Points on a hilly landscape, in no order, each with its height.
A ball rolls from a point to the lowest of its 2 nearest points, and stops where none of them is lower. Distance is the straight distance between rows; heights are no part of it.
Q316: [ 13  -7 -17  -3 -34 -30   8  18  -2   6 -24  -8  -9  32 -20   8 -30   0
  38  -8  15  -8]  height 3.06
Q641: [-10   4   0   6  14  -6  11   5 -24  15 -18 -17 -48  -5 -54  18  13  23
   9  17  -3  13]  height 5.57
Q615: [ 28  10  17   5  23  -2  10 -28   6 -10 -17  -6   9  -7  20  16  -1 -10
   5  11  -8 -16]  height 3.35
Q687: [ 25 -41 -12 -15  23  20  22  -6   2  -7 -18  -9 -27   3  20  40 -39  -7
   2   0   0 -22]  height 3.45
Q317: [ -2  10  -6  11   1 -36  -7 -21  -5  -7  -3   1 -16 -43 -19 -12 -17  19
 -44  21   6 -22]  height 4.44
Q870: [ 12 -13  10  25  35 -13   4 -51  -4   6 -19   6 -15  -5 -12  24  -6   2
  -2  41   8   9]  height 7.27
Q814: [-11 -29   0 -26 -13  13  -2  29  -7 -12   7 -15 -36  27   6  38 -33  15
   9 -23   1  -1]  height 8.31
Q140: [-36  37   7 -24  17   3  30   3 -11 -16  11 -14 -31 -14  -4  15   6  -2
   9  -2 -36  -3]  height 7.29
Q645: [-15   1   0  -5  26  -8   4  -4 -15  -3 -16 -20 -41  -9 -34  19  23  18
   2  21 -11  22]  height 5.18
Q537: [-17  -4 -35 -18 -11  11 -11  15  -2  15  24  14  27  18  14 -15  32   4
 -11   7  -2  38]  height 3.24
Q364: [-15 -10  -4  14 -40   7 -11  11 -15  15  14  10  24 -15 -22 -18  -3  12
  17 -14  21   8]  height 4.03
Q916: [ 10  -3  22   1  18  10 -15 -28  20  -7 -16  -8  13  19  30   7  23 -20
 -11   8 -20   8]  height 5.91
Q693: [ -8  21   2 -15  14   7  25  22   1  -3  -6 -36 -32  38  -2  14  14  17
  26  -2 -17  12]  height 5.72
Q74: [ 21 -33  18  -4  23   4   1  -2  13 -17 -23 -20 -17  32  33  29 -12   4
   5   7   1   1]  height 4.66
Q884: [-16  -3   6   1  -9  11 -24   3   3 -10  -1 -11   9  19   9  -6  26  16
  11 -19   3  21]  height 6.47
Q807: [-15  21   2 -15   6 -22   2  12 -14 -17  -5   1 -11 -42 -15  10  -8  10
  -7  -5 -13  -5]  height 3.34
Q958: [-18  13   6  31  -7   9  -3  21 -18  24  -6   1 -25  -3 -40 -26  23   6
   5 -22  -6   6]  height 3.29
Q812: [ -5  -2  11 -11   9 -35   9 -32  -2 -17 -12  -8 -18 -20 -10  22   8  14
 -26  17 -12   8]  height 4.43
Q530: [-12 -23 -28  -5 -21  18   5   4  -1   3  23  21  55 -16   6 -13  -3  -7
   1  17  17  12]  height 2.83
Q603: [-30   8   7  13 -31   7  20  12  -1   4  27 -36 -30  23   6   9  13  12
  27 -18   7   6]  height 5.78
Q775: [-33  21   5 -30   7  16  19  11  -9  -6  20 -22 -31   6  -5  22 -10  -6
  30  -6 -34 -13]  height 7.50
Q881: [-21 -26  -2 -33   3  16  -3  23  -5   0   0 -19 -42  27  -7  39 -17   4
  19 -17 -19 -13]  height 8.04
Q168: [-11  47   4 -16  14 -12  -1  19  -1 -12  -4   6  -9 -23  -3 -14  16  11
   3  12   4  -2]  height 7.14
Q498: [-19  57   4 -10  13   3  11  30  -5  -8   9   2 -23 -22 -10 -16   1  11
   9  11  -2   2]  height 7.36
Q376: [ -6  -4   5   3  -8   4 -11  -6   2 -23  -4   8  27  -5  21 -19  -1   2
  -2 -18   4   3]  height 4.05
Q184: [ -8   0   0  11 -51  -1  -4   7  -7   7  16   1  26 -17 -22 -10 -18   8
  31  -7  31   0]  height 3.86
Q662: [ -8 -16  11  -3 -13   1  -2   6  -5 -35   9 -24 -14   6  32  22 -14   2
  -8 -27   4   5]  height 8.61
Q954: [ -6 -15 -14  -4  24  -6 -24   8  -8  13  -6  28   3   4   3 -24  27 -11
 -48   5 -24   3]  height 7.10
Q622: [  3  33   0 -44  16 -31  11 -10  20 -23  -2 -11   1   8  19  22  -2  14
 -14  33 -10  -8]  height 5.06
Q523: [-25  20 -14  -4   4 -37   1  -3  -1  -9   6  -1 -23 -46 -23 -14  -6  25
 -45   9   0 -26]  height 4.08
Q271: [ -9 -20   7   4   1 -20  12  -3   4 -21  13  29  23 -10  -8 -33  -5   6
 -28 -29   1 -16]  height 1.45
Q738: [ 17  -8  14  25  25   8  10 -54   6  19 -14  10  -1 -27  -9   7  22 -22
 -27   3  -3 -17]  height 6.00
Q714: [  4 -23  -5  17  20 -14 -10   7  -8   1   0  34  16 -19 -14 -34 -13 -16
 -38  -5  -9 -31]  height 4.04
Q856: [  6 -12   1   2  18  -3 -12 -13   3  21 -11  31  11  -3  21 -13  21 -21
 -49  11 -29   7]  height 6.74
Q621: [  4   2   8  18   9  -9 -27   1 -16  15 -26 -15 -17 -24 -38   5   5  20
  -5  28   6   4]  height 6.28
Q952: [-15  15 -29  -5   8  16 -20  29 -10  24  14  22  -6  13  -9 -37  27  -1
 -16   1 -12  21]  height 4.98
Q94: [ 16  -6  -1  14  22   8   0 -30   7  29 -13  28   7 -11  12  -2  14 -29
 -47  13 -25 -10]  height 6.46
Q432: [ -3  37   6 -13  16   0  12  23  -1  -2 -12 -20 -22  18 -16   7  22  17
  20  13  -6  10]  height 6.10
Q222: [ -8 -22   9   6 -49   6  -1  13  -6  -3  10 -30   0  23   3  15  -8   9
  14  -7  32   2]  height 3.18
Q224: [ 27  -4  14  21  17  -7  25 -50   5   9  -5   7  -5 -35 -10   0   9   6
 -32   0   1 -25]  height 6.21
Q225: [  2  -5  17  -8  10   7 -25 -11  19 -12 -18  -7  12  24  30  -2  33  -5
  -7   0 -18  14]  height 5.66
Q894: [ 14 -21  23  25  30  10   1 -47   0  10 -28   3  -3 -19  -8  14  23 -25
  -9  14 -11   4]  height 5.74
Q65: [-29  -9 -14  -8 -39  19  -8   6   6  19  13 -20  19  20  -3  -7  33   6
   9  -7  14  12]  height 3.21
Q931: [ 32  10   8   3  12  25  -9 -19   6  10   5  -5  24  30  31  11  -2 -22
  18  11   4  -1]  height 2.02
Q129: [ -1   1  17 -23   3 -15   0  -2  17 -33 -10 -26  -9   7  32  12   7   1
 -16 -10 -15   1]  height 4.60
Q228: [ 38   2   5  11  -5  12 -22 -11 -14  50 -11  12   8  11  -9  -6   3 -18
  -4  23 -16  24]  height 1.77
Q203: [-32  14  -1 -14  15 -13  15  17  22 -21  22  26   4   7  -3 -42  26   1
 -32 -17  -3 -12]  height 6.14
Q670: [ 22 -12  13  10  -4   3 -25  -2 -14  42 -32  -5 -11  10 -39  -2  14  -8
  -4  28  -7  15]  height 1.78
Q828: [ 38   2  10  17   9  25 -14 -20  -8  34  -8   9  13   8  -6   6  -1 -27
  11  11 -13  13]  height 2.33
Q699: [ 14  20  16 -21  -3 -22  18 -10  20  -9   5   9   6 -35  -2 -25 -11  23
 -42   5  -2 -22]  height 4.01
Q52: [ 25  -9  -7 -18  21   3  10   6  17  -3 -22  -7  -6  25  33  28 -29  16
  20  21  -2 -10]  height 6.41
Q984: [ 38  -7  15  21   8  14   1 -20  -4   1 -15  -8   9  -6  -1   8 -13 -10
  26  -1   3  -4]  height 2.94
Q441: [-32  -2 -30   3   7  19   3  29 -17  14  36  22   5  18 -18 -34  32  -7
 -15   3  -2  22]  height 5.38
Q286: [  4 -27   9  14  14   8  -3 -33   7 -12 -12  13  23   9  25 -16  17 -19
 -20 -25 -17   1]  height 4.70
Q564: [ 16 -11  12  15   5 -17  18 -33  -8  -7 -16   7  -8 -48 -15  -6  -7  10
 -36  -7  -7 -21]  height 6.42
Q838: [ 16 -12 -35  23  21 -11 -20  27 -14  30  14  26  14 -13   3 -24 -21 -20
 -34  18 -15   7]  height 7.55
Q654: [ 10  10  11  13  -6  -1 -20   7 -13  31 -32 -13 -27   4 -54  -8  26   0
   2  18  -3   6]  height 2.80
Q659: [-12 -23  10 -16 -11  14  -4  16  -9 -31  12 -13 -29  19  29  34 -25   6
  -4 -16   7   4]  height 8.50
Q586: [ 31  -4 -10  18  11  16 -22   5 -17  50  -5  16   1 -11   4  -8   1 -18
 -24  15 -22  22]  height 2.44
Q19: [  2  29   0 -19 -20   0 -16  21  15 -15  16 -17  13  34  12  -9   3  10
  28   8  20   8]  height 0.96
Q452: [ 20  10  19   7  12  -8  -1 -18   0 -11 -20   3  12 -24   5  -3  -3  -4
  -3   4  -6  -9]  height 3.70
Q569: [ 27 -22   1  -2  19  -7  28 -40  -8 -21 -11 -15 -12 -30 -11  38 -27 -12
   7   2 -10 -14]  height 2.86
Q797: [ 27 -16  12  13   1   5   3  -8 -10 -19  -6 -18   2  -6  11  17 -24  -2
  25 -14   8   1]  height 3.19
Q636: [  7  12   0   4 -46 -27   0  15 -12   8  -7  -9   7  20 -30  -5 -16  -5
  35  -5  22  -3]  height 3.44
Q866: [ 18 -42   5   0  -4  17   8   8 -13 -17  -2 -13 -21  17  10  37 -43   1
  10 -15   9  -1]  height 3.58
Q939: [ 14 -11   4  13   2  26 -11 -32  13  -7  -1  -7  14  16  45   2  11 -24
  -4  -7  -5   5]  height 6.15
Q118: [ 38 -17  -7  -2  16  18   8   7  23   9 -19   0 -18  40  37  21 -27  11
  19   8  15 -16]  height 6.62
Q12: [  5 -21 -12  11  18 -20 -12  16 -13  -7  25  25  22  -1 -18 -32 -12 -26
 -50   4 -11 -18]  height 4.36
Q997: [ -4 -23  -4   1   2   6 -12 -15   3  -8   0  21  29   4  18 -15  17  -6
 -22 -15 -13  10]  height 4.38
Q294: [  5 -43  -8  28  -9  31  -6 -25  -9  -1   1  -2  25  -3  11  -6   5  -8
   6 -25   4   7]  height 7.00
Q640: [ 12 -10   0   9 -45  11  -6  -3  -7   2   7 -22  20  22  -5   4 -18  -1
  23   4  30  -2]  height 2.95
Q563: [ -7  13   7 -22 -19 -23  14   1  24 -31  15   9  15 -24  16 -22 -20  11
 -13 -31   0  -7]  height 3.16
Q338: [ -1 -15  13   9  -3  -8  -1 -10  -1 -28 -11  -9   8 -18  18  -1  -8   5
  -2 -34  -7   3]  height 3.72
Q605: [  4  -2  20 -15  21  -4 -17  -2  20 -16 -26 -26  -7  26  29  17  29   4
   0  10 -12  11]  height 5.30
Q108: [ 29  28   7  -1  28  21  -4 -23  17  19   1   5  26  22  28  23   3 -33
   5  19  -5  -4]  height 2.40
Q991: [ 15  32  13 -32   3 -29  12  -8  20 -24  -9  -7   8  -1  19  10  -9   5
  -7  21  -3 -14]  height 4.75
Q327: [  4 -19   2   0 -34   9  -2  13  -5 -12   6 -22  -7  41  16  17 -20  18
  15   0  30   3]  height 3.40
Q362: [  6  -5  -5  17  16  -1 -22   2  -6   8 -12  26  14 -27  -5 -27  -6 -12
 -28  11  -5 -22]  height 3.68
Q529: [ 10   0 -34   9   3   0 -30  28 -12  26  19  35  14 -16  -4 -32 -24 -15
 -20  14  -3   9]  height 7.65
Q580: [ 34  11  13   0  23   3  10 -23  21 -13  -6 -14   7  10  31  16  -6 -16
   5  10   4 -25]  height 3.63
Q800: [ 14  -6  12  -4  -9 -17  31 -20  -5 -21   1   0   4 -47  -6  -1 -32   1
 -16 -35 -17 -19]  height 2.32
Q685: [ 24  -8  17   0  28   3  21 -28  29  -8 -11 -21 -11  17  35  32  -3 -22
  -3  -3  -1 -26]  height 3.98
Q647: [-48   0 -14  -4  -9  -9  14  25  22 -26  41  40  26 -12  -9 -20  11  -1
   9   5  25  -2]  height 2.31
Q473: [  5 -13  16  11  -2 -16  23 -13   0 -21  -3  17  20 -31  -1 -24 -20  10
 -19 -35  -5 -18]  height 1.93
Q739: [-26 -16 -14   1 -19  10   2   4   5 -14  23  25  42 -21   2 -17  -9   1
   8   4  23   3]  height 2.85
Q89: [ 23 -10   6  -7  -5  -2  -6   9  16  13 -20 -18   1  51   2   8  -5  10
  23  13   3   3]  height 1.08
Q238: [-38  20  -2 -12  -1 -18  23  12  27 -29  23  16  -1  -2   7 -26  20  13
 -10 -29   1  -5]  height 6.43
Q403: [-10  34  -7 -11 -30   7 -16  15  13  -4  23   2  17  16   1 -20   7   7
  27   8  24  16]  height 1.36
Q305: [ 26  -9 -16  28  21  12 -17  -4 -18  43  -5  25   6 -26   3 -11  -4 -30
 -29  14 -18  -7]  height 2.90
Q395: [ 26 -25  -1  10   0  16  11  -4 -19 -21   5 -16 -11  -1  17  28 -38  -7
  20 -18  16 -14]  height 3.36
Q598: [-22 -10 -26   7 -43   2  -2  14 -18  32  14  16   9   5 -38 -21  22  -5
  -3  -9   9  17]  height 3.77
Q650: [ 24  14   5 -20  13  -9  -3  12  15  -1 -16  -4  13  21  13  15 -16  21
  24  28   3  -5]  height 6.16
Q41: [-11  12   1 -33  23   4  11  18  12 -24  -4 -36 -30  27  18  23  16  11
   6  -2 -17   6]  height 5.31
Q143: [ 18 -21  25  24  22  11  -8 -26  -8   7 -29   2   2 -21 -10   7   7  -5
   0  11  -5   6]  height 5.50
Q77: [-29  39   3 -28   8 -10  19  10  -1 -24   7  -6 -24 -20   1   7   7   4
   6 -15 -22  -1]  height 7.12
Q98: [ 14  -9   2  10  44  -7  27 -42  25   9 -16  -2  -5   7  10  45  -7  -9
   9  22   8 -10]  height 7.51
Q732: [  3  13   3 -18  -7 -13  -3  22  -8 -16   6 -14   1  -8  -2  20 -34  12
  33  -8   2   2]  height 4.10
Q464: [-24  -3  -8  28  -7   8 -13  26 -22  26   4  16 -13  -3 -40 -37  20   4
   1 -22  -1   1]  height 2.68
Q635: [ 21   4  -5  26  20   8 -16 -22 -11  23 -12  20  10 -39  -8 -12  -9 -18
 -28  24  -3 -26]  height 3.30
Q123: [ 19 -16   4 -10  -8   7  -4  16   0 -18   1 -17 -12  35  27  18 -27  12
  12   0  20  -1]  height 3.65
Q384: [ 14 -11  -5  13 -38  26 -12 -15  -8   8  10  -9  31   9   7  -7  -9   0
  18   5  18   9]  height 2.78
Q227: [ 24 -42  -8  -8 -12  12  13  14  -3   3 -14 -12 -31  24   9  25 -48  12
  19  -9   9  -7]  height 3.87
Q310: [-27  -8   6  16 -21  14   5   9   0   1  12 -37 -25  24   1   3  27  12
  25 -25   2  16]  height 5.96
Q10: [-17   9 -13  -4 -36  11 -12  -2   0  17   6 -15   8  32 -10 -16  34   2
  10 -10   5  22]  height 3.53
Q600: [-21  28 -10  15  19  -5 -14  17  -7   5 -10  -2 -22 -30 -21 -20  11  13
 -14  16   4 -15]  height 8.01
Q328: [-11   9  -1   5 -59 -18   3   8  -4   9  17 -12  13  -1 -25  -3 -14   6
  35  -3  34   0]  height 3.71
Q511: [-39  21  -4   2 -23   1   9  20   6  -3  40   6   1 -10   1 -14   7  14
  34 -12  21   6]  height 2.91
Q946: [-35   5 -12   1  -4   9 -11  14   1  -7  20  19  13   5   2 -24  23   6
   9 -16   9  13]  height 6.45
Q32: [ 20 -13  14  27  11  -5  13 -24 -15  -9 -23  14   6 -50 -11  -7  -9  -4
  -7 -21  -4 -20]  height 6.63
Q754: [ -7  -2 -39   4   7  -3 -27  47  -8  11  31  33  15  -6 -18 -35 -18 -19
 -21  16   3   8]  height 7.74
Q718: [ 41  -8  13  20  10  19  -3 -21  -1  27 -16   1   9  12 -12   9  -3 -16
  25   9   2   1]  height 2.65
Q701: [ -1  15 -22  -5   9   9 -39  28  -3  26   4  20   3   2   0 -27  18  -7
 -25  10 -14  13]  height 4.59
Q117: [ 14  10  12   5  15   0 -20   0  -9  12 -23  -2   0  -7 -21   3  11  13
  -1  33  -1   2]  height 6.57
Q526: [  3 -25 -34 -12 -29  23  21  14   4  16  17   7  50 -11   6 -13  -7  -7
  -1  22  15  25]  height 2.66
Q860: [-18  -7  -6 -12 -37  -5  13  23 -14   8  33 -20 -32  17  -9  31 -28   4
  36 -20   3 -12]  height 5.25
Q722: [ 28   6   3  13  17  15   0 -33   1   5  -2  17  16 -14  12  -2  12 -30
  -1 -10  -3 -16]  height 5.28
Q210: [-18   0  14  -1   1 -19   2   4  -1 -19 -12   7  -5 -26   0  -8   8  11
 -10 -32  -9   1]  height 3.27
Q426: [-16   1   8  -8  21 -16   4 -13  -5 -20 -22 -12 -26 -26 -15  20  22  13
 -16   6 -12  13]  height 4.77
Q138: [-14  31   7 -10  11  -8 -10  17   5 -16  -4  16   4 -14   1 -24  17   3
 -11  -1   7  -1]  height 6.90
Q803: [ 13  10   7   9  44  14  11 -41  21  26 -15   1  11  21  11  41   6 -27
   4  26   7 -13]  height 7.68
Q556: [-18 -42  -4  14 -23  21 -13  -8  -8  -1  -5 -12  22   2   8  -3  14   7
   5 -20   7  15]  height 7.13
Q17: [ 30  -3  11   2 -10  -1 -20  -3  -7  44 -25   3   0  28 -29   0  12 -18
   3  24 -17  19]  height 0.84
Q506: [-34  -6  -8 -39  17  15   8  10  -1 -11   3 -25 -35  15  -7  37  -7   1
  19  -7 -29 -15]  height 7.75
Q461: [-29  10   4   5  -9  14  -6  10  -1   0  13  -7  -3   9  -3 -21  30  13
  18 -26  -1  13]  height 6.24
Q584: [-27  13 -28   8   5   1 -26  44  -5   8  23  34   4  -7 -28 -40  -2  -4
  -7   2   8  -5]  height 7.87
Q864: [ 28  -2 -20  18   8  19  -6 -25 -14  15  13  35  26 -24   5 -11  -2 -31
   3 -15   6 -10]  height 5.48
Q792: [-49  17 -16   4 -13  11  18  25  18  -9  42  26  13 -15  -5 -21  13   8
  22   1  23   2]  height 2.62
Q379: [-43  30   0  -1  11 -11  33  26  12 -17  28  27 -15 -18   4 -28   4   7
  -5 -20  -8  -9]  height 6.69
Q199: [-40   5  -7  -5  19  -7   6  22   2 -19  28  33   5  15  -7 -37  32 -10
 -28 -14  -7  -4]  height 5.89
Q406: [ -7  46  -1 -42  19 -16   5  17  11 -25  -5  -9  -5   6   9  13   7  13
   6  21  -5  -2]  height 5.49
Q673: [ 21 -12   5   6  14  13   7 -40  12   8  -3  18  17  -7  15  -9  20 -31
 -19 -26  -9 -12]  height 5.04
Q2: [  1   1  -1  15  13 -13 -18  -1 -20  18 -22 -14 -36 -11 -50  13   7  25
   1  37   7  13]  height 5.99
Q212: [  8   0  23  -3   8 -18   4 -22   5 -19 -21  -4   0 -21   6   9   7  12
 -23   8 -11  -4]  height 4.06
Q421: [ -2  21   3   4   8   0 -29  20 -12  10 -18  10  -3 -15 -24 -20  10  10
  -3  10   1  -3]  height 8.27
Q320: [  9  -3   4 -24   6  -2  -4  21   8 -32  -3 -16 -12  31  39  23 -23   9
   3   2   5  -1]  height 3.95
Q192: [ -5  -6 -17 -21 -64  16  -2  12  10  17  10 -22  33  12   2  -7   3 -18
   7  21  28   1]  height 2.08
Q737: [-19  18  -9 -11   2  -5 -16  13   8 -11  11  32  20  -5   7 -34  12  -2
  -9   0   7   3]  height 6.68
Q172: [ -3  15  -8   4 -28   5 -19   5 -13  25  -1   0   0  21 -22 -23  27  -5
  10  -8   0  18]  height 3.96
Q370: [ 25 -40  -5  -6  29   6  22 -22   1 -14 -18 -20 -21 -10   6  41 -32 -11
  13  -3  -5 -15]  height 3.15
Q893: [ 25 -21  10  -9  26   3  17 -13  20 -17 -15 -15 -17  24  42  33 -15  -5
  -8   8  -1 -17]  height 4.34
Q989: [ 12   1  18   1  21  -7 -17 -15  -2  14 -30   0  -7   8 -15  16  17  15
   7  40  -1   9]  height 6.81
Q314: [ -7  17 -12 -16 -49   7  -9   6   9   8  19  -8  28  17  -8 -17   3  -3
  16  12  28  12]  height 1.69
Q915: [  5  -3  10  -3   1 -20   9  -8 -20 -18 -11  -5  -3 -46 -14  16 -21   3
   3 -10 -14  -3]  height 2.92
Q72: [ 23  12   2  18  22  22 -12 -27  -5  36 -13  14   9  -9   5  11   5 -29
 -15  29 -14   5]  height 2.79
Q504: [-24 -19   6  -1 -26  -4   5  -3   4 -40  18 -16  -6 -13  34  11 -15   3
 -12 -39   6  -2]  height 8.71
Q642: [  4  28   6 -25  -4 -17  -1  13   3 -32   4  -4   6 -22   9   4 -25   3
  11  -6  -1  -1]  height 3.78
Q45: [ 33  -5   9   2  -6  16 -14  -5   7  12  -7 -11  17  43  12   7 -10  -6
  21  13   3   3]  height 1.62
Q929: [ 11  38   0 -30   8 -14   1  26   9  -7  -7  -8   1  21   0   6  -6  20
  26  19   5  -2]  height 5.88
Q407: [-23  -9 -21  20 -23   6 -11  21 -28  36  14  17  -6  11 -42 -30  20  -1
  -6 -17  -2  13]  height 3.28
Q278: [ 17  23   7  14  32   9   0 -45   3  23 -11  13  10  -3  -4  18   8 -23
 -20  39   1 -13]  height 3.20
Q276: [-26   4   6   5 -27  -5   8  14 -16   9  33 -15 -17 -19 -11  12  -6  13
  43 -29  -2   6]  height 3.43
Q966: [ 43 -24 -13   7  -9  14  16   3  -2   6  -1  -7 -11  26   9  19 -43   6
  31  -8  27 -17]  height 4.14
Q420: [ 35  32   6 -12   0   7 -16   3   7  -1   7   7  28  20  14  -7 -24  -6
  27  25  14  -4]  height 0.95
Q358: [ 18   7   2  14  24   9   7 -44  13  35   0  20   5 -17  -5   4  17 -24
 -46  10 -10 -22]  height 6.22
Q617: [-21  31  -9   3  17 -10  -2  15 -22   3  -5 -11 -34 -34 -33   8   1  20
  -3  22   0  -4]  height 7.78
Q872: [  9 -16   3  19  48  -9  24 -55  10  12 -15  10 -13   9  -1  35  -8   0
   6  28  11   4]  height 7.40
Q85: [-23  25  -3 -14   1 -32   7   6  -8 -11   2   4 -25 -54 -23  -1 -11  17
 -25   1  -4 -17]  height 3.73
Q478: [ 17  -8  -9 -14 -10 -24   6  17  16  21 -38 -11 -20  44  -9  12  -3  13
  26   7  -1  -5]  height 1.94
Q733: [-41  42   2 -11  10 -10  31  18   0 -16  19  13 -28 -37   4 -13  -2   1
  -2 -14 -23  -9]  height 6.89
Q594: [-23  16   0   5 -33  -6  10  16  -5   5  36 -12  -8  -7  -6  -2   0  15
  38 -20  18   3]  height 3.17
Q433: [ 14  25   2  20  37  -6  11 -51  10  16  -5  17  -1  14  -4  32  -5  -9
 -15  42  17 -13]  height 3.50
Q572: [ -7  21   5  21  -7   5  -4  18 -18  28 -20 -12 -33   3 -48 -21  24   0
   8  -1  -6   5]  height 3.60
Q371: [  8  -3 -30  -4 -10  -1 -14  13  -7  35  15  21  16  17  16 -16  22   2
 -21  12  -5  44]  height 3.69
Q932: [-20 -10  15  -1   8 -36  17  19   6 -20  13  27   1 -16 -22 -27   2  13
 -34 -31   0 -22]  height 2.07
Q847: [ -7  12   2 -23  -7 -10   8  22 -14   5   3 -17 -18  -3 -27  28 -19  14
  36  -6 -16  -3]  height 4.49
Q106: [-33 -20  -5  20 -42  -1  -1   6 -22  25  13  11  11  -8 -37 -14  18   8
  17 -22  15   5]  height 4.20
Q682: [ 12  -3   8 -26   6 -12   1   1  13 -36  -8 -28 -10  11  37  25 -16  -1
 -10  -4  -8  -8]  height 4.30
Q760: [  5 -14 -23 -12 -46  32   3   1   4  23  12 -14  40   2  15  -7   0 -13
  -1  18  20  14]  height 2.39
Q854: [-15  22   3 -12 -13 -20   1  10  11 -32   9   9   6 -22  16  -9 -15   7
   4 -21   0   2]  height 3.47
Q910: [-27  55  -6  -5  15  -4  12  21 -14  -5  11  -5 -35 -35 -21  -6  -5  13
  -3  29  -6  -8]  height 7.57
Q706: [-16 -11  11   0   2 -28  13   6  -3 -12 -10  14  -7 -37 -15 -11   6  17
 -32 -29 -15 -12]  height 2.76
Q388: [ 18   8 -24   5  -6  -4 -27  22  -7  47   8  21  -1  12   7 -19  11  -3
 -24  16 -13  36]  height 4.09
Q579: [  7  -9 -18 -13 -22 -29  15  24   8  17 -39 -11 -24  37 -20  14 -19   5
  34  -9   0  -5]  height 2.60
Q735: [  5 -15   9   7 -15  17 -23  -5   2 -10  -4 -20   9  27  18   3   8   1
  10  -8   5  16]  height 6.48
Q956: [ -4 -18 -13   1 -31  29  -9  -7  -2  -1  12 -14  37   4  21  -6  -3   0
   5   5  23   9]  height 2.64
Q500: [-11   4  12  15 -17   6   4   8  -3   5  -6 -32 -23  31 -18  -4  31   6
  22 -22  -3  15]  height 6.18
Q485: [-47   1 -18   7  16  10   9  26 -14  -8  40  29   8  16 -17 -28  30  -8
 -13   2   3   8]  height 5.61
Q202: [ -1  13  13 -27  -2 -22  17   5  24 -18   6  14  11 -23   1 -31  -5  24
 -37 -17  -9 -13]  height 3.62
Q912: [ -2 -17  22  13  23 -10  -8 -15  -5  -4 -35 -14 -14 -21 -12  18  17   8
  -2  11 -10  15]  height 5.16
Q33: [  4  -9  17  21  34  -4 -21 -37  -1  18 -24   3  -9   7 -12  17  15   5
 -11  49   0  16]  height 7.07
Q902: [-30 -41   3  16 -12   0  -8  -3  -2 -21   0  -8  10  -5  19   1  16  13
   2 -41   4  12]  height 7.28
Q189: [-16   1  -1  -6 -19 -22  20   2  26 -34  25  28  32 -15  11 -30 -19   8
  -9 -22  17  -8]  height 2.84
Q366: [-28  -1   0   5 -47  -6  24  12  -6   8  34 -35 -37  18  -2  24  -8   0
  32 -16   8  -2]  height 5.54
Q272: [ 23  21  -4 -22 -16   2 -12  18  17  -8  10  -6  18  45  19  -2 -22   7
  28  24  25  -3]  height 0.47
Q704: [ 18 -10   7  -6   0 -10  22 -29 -10 -24  -8 -11  -3 -42  -7  23 -35  -9
  -1 -11 -13 -16]  height 2.63
Q514: [-20 -27   5   1 -24 -10  19  -9   4 -34  18  -4  11 -28  27   1 -26   4
  -8 -42   9  -7]  height 8.78
Q862: [-37  -4 -31 -14 -23  25   1  15   2  14  22   2  22  19   3 -22  39   2
   1  -4   7  25]  height 2.81
Q611: [ 26  35   2  -1  20  14  -3 -23  16  22   3  15  28  11  35  12   7 -38
 -15  16 -15   4]  height 2.75
Q191: [-15  18   7 -22  10  -6   2   8  12 -33  -4 -28 -18  11  26  16  23   4
   0 -18 -15   7]  height 4.95
Q896: [ 23  28  17 -22  -3 -23  22 -18  18 -18  -3   2   8 -27  14  -8 -17   7
 -23   9  -3 -14]  height 4.37
Q484: [  6 -21 -24  12  23  -9 -21  21 -16  19  12  29  11  -1   4 -21   2 -18
 -37  10 -22  11]  height 7.41
Q512: [ 12 -33   0  36   3  17   5 -28 -12 -12 -11   2  15 -18   9  -6   1 -12
   6 -39   0  -3]  height 6.91
Q717: [-14  -7  -1 -17 -23  -5   9  24 -10  12  13 -22 -32  18 -23  28 -27   4
  41 -24 -14  -6]  height 4.94
Q957: [-33  -2  -7   0 -13 -13  14  11  19 -33  31  38  35 -20  -4 -22 -17   1
  -3  -8  24  -7]  height 2.61
Q308: [ 18 -12   9  27   3  12   1 -20 -16  -7  -6   7  18 -29   3 -12  -8  -8
  11 -27   3  -8]  height 6.80
Q166: [ 39 -31   7   9  13  18   7  -4  23  17 -21 -11 -12  45  24  20 -16  -1
  22   8   9  -9]  height 6.79
Q126: [ -4   3 -25  -3 -38   4 -17  11 -17  30  12  18  16   9 -21 -26  16   0
  -3   1   6  26]  height 4.15
Q486: [ 13 -17  18  -8  15   6 -16   5  18 -14 -19 -26  -6  39  28  22   3   6
   8  10  -5  11]  height 4.96
Q68: [ 21 -25  17  17   7  22 -14 -21   7 -13  -9 -17   1  25  34   9   1 -14
   5  -7   5   2]  height 6.30

For each start below, name the point where the ball stops.
Q500 => Q647
Q864 => Q271
Q910 => Q461
Q364 => Q89
Q881 => Q862
Q294 => Q615
Q622 => Q647
Q203 => Q862
Q902 => Q271
Q735 => Q615
Q966 => Q17
Q529 => Q615

Two balls start at each pair of points below. Name the first point that both come to, or write none.
Q754 / Q421 => Q426
Q98 / Q894 => Q426
Q847 / Q650 => Q563

For each start below, name every point that the ball comes to, in order.
Q621 => Q2 > Q641 > Q645 > Q426 > Q812 > Q212 > Q452 > Q615
Q166 => Q74 > Q893 > Q685 > Q580 > Q615
Q600 => Q617 > Q910 > Q498 > Q168 > Q138 > Q737 > Q946 > Q461
Q433 => Q278 > Q72 > Q828 > Q228 > Q17
Q514 => Q338 > Q210 > Q706 > Q932 > Q271
Q486 => Q74 > Q893 > Q685 > Q580 > Q615
Q238 => Q203 > Q199 > Q485 > Q441 > Q952 > Q701 > Q388 > Q371 > Q537 > Q862
